Points, in no order, along strands that fork, close into loops and pass close to each other.
In the rows, 128 means zero.
Points whose rows are less than 55.2 apart are linked; no others are. Some points are linked to none.
z720: [178 157 181 130 122 130 129 113 157 158 152  88]
z988: [133 121 194 157 161 154  77 133  77 120 129 118]
z540: [ 68 138 104 142  80 141 120 137 127 112 191  93]
z679: [166 135 159 114 103 139 128  95 151 126 130 107]
z291: [ 43 140  86 153 120 126  86 156 131 129 123 158]
z87: [139 106  79 112 130 103 190 128 134 130 130 135]
z372: [ 49 140  86 149  78 143 106 152 134 118 175 118]
z787: [ 33 141  92 153 119 122  69 156 142 136 108 168]
z263: [171 135 148 108  94 144 119  95 161 113 101 124]
z203: [ 94 133 101 140  63 135 135 130 148 116 175  85]
z212: [154 172 184 152 137 138 125 154 129 180 176  74]
z996: [127 157 182 153 136 133 119 156 108 162 184  62]
z299: [163  99 134 108 157 114 185 123  92 133 164 117]
z639: [156 129 110  99 132 121 146 105 150 110  64 164]
z428: [161  96 148 121 172 114 177 134  75 136 176 110]
z666: [153 111  77 106 128  95 171 128 167 121  82 146]
z895: [142 127 195 152 158 147  92 137  89 137 145 104]
z267: [123 124 188 155 147 170  64 125  81 114 115 127]
z566: [126 147 144 120 109 164  84  88 127 107  76 158]
z962: [117 145 117 120 118 149  93  98 141 108  54 171]
z807: [ 91 126  83 133 107 122 144 141 131 123 146 135]
z950: [148 150 193 131 132 161  72  98 119 133 118 122]
z219: [135 115 137 123 131 131 143 118  99 131 159 112]
z741: [138 104  78 116  80 115 174 138 170 111 133 100]
z460: [ 45 108  98 148 176  82  99 181 114 142 126 179]
z225: [178 143 176 117 116 132 131 103 152 146 142  97]
z53: [191 164 191 147 174 140 120 149 132 181 155 101]
z695: [ 74 120  85 141 150 115 129 156 106 131 130 160]
z510: [110 133  90 119 140 100 113 116 171 122  49 168]
z524: [ 46 137  99 153 105 151  89 155 111 113 161 128]
z174: [196 132 168  91 145 140 125  84 132 119 100 155]
z542: [172 165 184 141 140 134 126 140 140 180 164  85]
z160: [168 127 194 145 173 136 111 137  96 153 148 109]
z554: [175 110 112  99  92 122 171 114 166 113 118 111]
z779: [178 134 131  89 114 133 131  93 156  99  63 163]
z873: [166 117 104 100  95 124 157 114 170 107  93 126]
z751: [ 81 126  83 139 129 123 130 147 118 126 134 151]
z994: [144 121  99 102 162 109 158 111 134 122  69 176]
z534: [ 56 116  89 143 164 100 105 167 116 135 123 174]
z855: [137 110  72 110 139  92 184 130 153 129 103 150]
z668: [ 97 144 172 153 120 152  87 141  93 131 168  80]
z750: [169 115 193 151 187 127 130 156  82 146 159 102]
z572: [125 128 136 133  94 125 148 120 128 133 181  79]
z243: [180 171 199 141 150 149  81 121 146 165 132 113]
z353: [151 122 135 105 165 140 131 105 100 117  79 179]
z705: [179 125 160  99 157 142 120  92 108 116  94 167]
z703: [116 135 131 133  83 148 108 106 138 116 133 109]
z137: [ 71 121  75 137 131  86 126 149 158 143 110 161]
z830: [138 132  94 107 132 108 134 116 172 110  46 163]
z782: [123 111  95 122 115 115 176 133 115 124 178 108]
z640: [156 107 127 111 138 121 173 114 106 131 148 122]
z872: [100 139 103 124 138 125 100 111 148 119  53 174]
z322: [123 127 154 132 125 142 121 120 101 128 157 103]
z656: [155 114  85 106 105 114 162 126 177 111  76 133]
z182: [125 118 119 128 105 117 166 130 117 129 193  81]
z569: [113 136 128 135  65 131 136 124 148 122 178  67]
z131: [ 68 120  69 138 107  82 137 162 173 140 134 147]
z757: [159 104  99 111  96 114 188 121 153 119 145  98]
z638: [146  96 121 118 179 122 163 131  73 124 120 156]
z567: [171 138 144 102 109 144 116  89 154 102  78 152]
z96: [ 39 141  97 157 109 151  75 156 109 115 140 146]
z486: [106  97 143 164 170 145 108 156  55  94 127 143]
z94: [ 91 123  70 135  79 116 150 148 160 122 145 121]
z213: [138 124 113 104 174 124 136 110 111 121  64 184]
z117: [127 136 174 134 133 170  68 106  99 117 105 139]
z832: [169 103 171 134 181 116 156 147  75 143 175 101]
z634: [167 164 203 137 142 156  70 110 135 154 126 117]
z964: [131 103  83 113 131 105 196 133 119 129 159 129]
z808: [ 76 126  65 140  81 103 146 164 173 127 147 127]

A fork is a point with three links, a tip a point with one. Leave the first point through the second and follow the links. Name the first fork or tip that comes.
z299 / z640 | z322
z962 / z872 | z639
z639 / z830 | z566
z131 / z808 | z460

A piece is two or more points that can be reached from each other along the links. Count, over all rows, the pieces, the separate loops (a circle has one, a figure eight two, a Y none), the forks (points with three links) and the tips (points with one).
pieces | 4
loops | 0
forks | 2
tips | 10

Name the points in between on the shortest way along the links from the first point to the second, in order.
z212 / z263 | z542 > z720 > z225 > z679
z182 / z87 | z782 > z964
z160 / z950 | z895 > z988 > z267 > z117
z808 / z460 | z94 > z807 > z751 > z695 > z534
z219 / z895 | z640 > z299 > z428 > z832 > z750 > z160
z830 / z720 | z639 > z779 > z567 > z263 > z679 > z225
